Points, in no order, along strands that fork, close into loops and pass close to each other.
Two points are linked if the straight distance between their rows is under 43.3. Some points are linked to none.
Rivit: [-17 -38 -53 -27  -2  34  28 -56]
sud: [-68   1  38 -29 -12   6 -28 -13]
sela: [-13  16  14  52   0  -1 -14  40]
zeru: [ -4 -19 -65   5  -2  49   0 -31]
nalun: [ 19  11 -31   3  37  11 -11  36]
gitoz: [  3 -23 -49  -3  10  49 -22 -21]
lifi: [-21  24  24  35  -7  -1  -8  35]
sibo: [-21  54  31 -49  -1   6   6  14]
gamu: [ -2 -12 -37   7  18  40 -32   0]
Kof: [  1   9 -17   8  -2 -96  19 -34]
tode: [ 71  -7  62 -24 -41  -2  23 -11]
dal: [-41  22  22   1  -2   9 -26  15]
sev: [-61  -8  23 -23   5   2 -34  -3]
dasi: [ -3   7  -1  61  10   5 -19  42]
nagum: [ 29  18  34  -6 -24 -45  49  -9]
nuro: [ 30  -3 -60  27   4  48   3   0]
dolap: [-37  48  20 -52  12   7 -10  16]
Guguv: [ -8  -9 -28  -3  24  29 -39  12]
Bezes: [-19 -57 -27 -29  15  33 -13 -28]
gidu: [-29   0  -3  27  12  17 -41  19]
Koduk: [ 34 -10 -22  37  36 -24  13  41]
peb: [ -7  53  37 -38 -13  -2  17  18]
neb: [-59 -36  17 -21  20   7 -33  -7]
biz: [  7   0 -18  55  15  20 -25  37]
dipu: [-27 -24 -12  33   9  29 -46   5]
Derut: [-45  34  30 -12 -10   8 -14  11]
puru: [ 23  -3  -9  46  28 -21   5  43]
linev: [ 32  30  48 -33 -31  -8  43   4]
Tokil: [ 52 -13  21 -22 -38 -49  25 -51]
dozum: [-13 -61 -41  10  -8  41  -5 -39]
zub: [ 57  -5 -53  20  33   3  22  24]
voz: [-35  39  43 -21 -28  16  -5  -3]
Daseg: [-34 -28 -12 -59  41  17 -34 -12]
rapum: [  9  10  -8  13 -27 -81  19 -53]
Boda: [ 26  -8 -52  39   9  42 -10  10]
duni: [ 34   2  22 -12 -31 -57  40 -35]
fisag: [  5   0 -17  21  13 -95  19 -15]
mibo: [-16 -63 -25  17  -2  40 -22 -31]
vituz: [  5  10  19  47   0 -45  25  33]
Busu: [  7   4   8  56  13 -33  14  38]
sar: [-41 -49   5 -15  20  16 -39 -10]
Buva: [ 52 -13 -49  33  35 -13  21  32]
nep: [-29 -51 -11 -16  21  27 -33 -17]
meb: [-22  42  48 -43 -36  24   1  -8]
Koges: [ 11  27  39   4 -18 -33  41  15]
satun: [ 13  -9 -32  49  11  34 -24  19]
muzot: [-26  19  -7 -27  33   8 -34  23]
radi: [-16 -31 -59 -18  -3  44  15 -46]
feg: [-15  10 -17 -15  32  17 -30  18]
zesuz: [ 27  30  57 -22 -48  28  14  -1]
mosa: [-40  27  10 -41  24   7 -23  15]
kobuk: [ 65 -22  35 -19 -36 -38  18 -44]
siko: [  4   3 -73   0  -4  50  13 -28]
Nogig: [ 22  40  26 -53   2 -48  50   8]
nem: [ 53  13  63 -24 -47  18  17   0]
Gom: [-11 -64 -32 -38  14  32   5 -37]
pum: [  6  -3  -5  35  10 -81  27   1]
Dusu: [ 71 -24  52 -15 -37 -22  23 -26]
Nebi: [ 12  41  58 -36 -38  29  13  -6]
Rotud: [ -6  37  35   7 -13 -17  22  27]
viki: [-14  34  35  21 -21  -6   9  27]
fup: [-35   7  10  10   9  10 -37  17]
zazib: [-27 -46 -19  28   4  34 -39 -11]
lod: [ 21   7   6  -1 -27 -75  36 -38]
zuvu: [ 11   0   9  43  -2 -67  35  14]
pobo: [ 53   6 -58   0  35  13  19  17]

A piece is two or more points that can be reached from each other along the links. Count, over all rows, the pieces, the separate loops (a circle has one, a figure eight two, a Y none), the forks (points with three links) and the tips (points with one).
pieces -> 3
loops -> 0
forks -> 2
tips -> 8

A tip is a point with one link. Name the tips that can be reached along the links from each point below, in the order of the rows.
gitoz -> Rivit, peb, siko
fisag -> nuro, dozum, pobo
neb -> sud, Gom

Name the points in between on the shortest way along the links from the first point to the second, in order.
peb / muzot -> sibo > dolap > mosa
Tokil / Rotud -> duni > nagum > Koges
pum / kobuk -> fisag > Kof > rapum > lod > duni > Tokil
sar / sud -> neb > sev
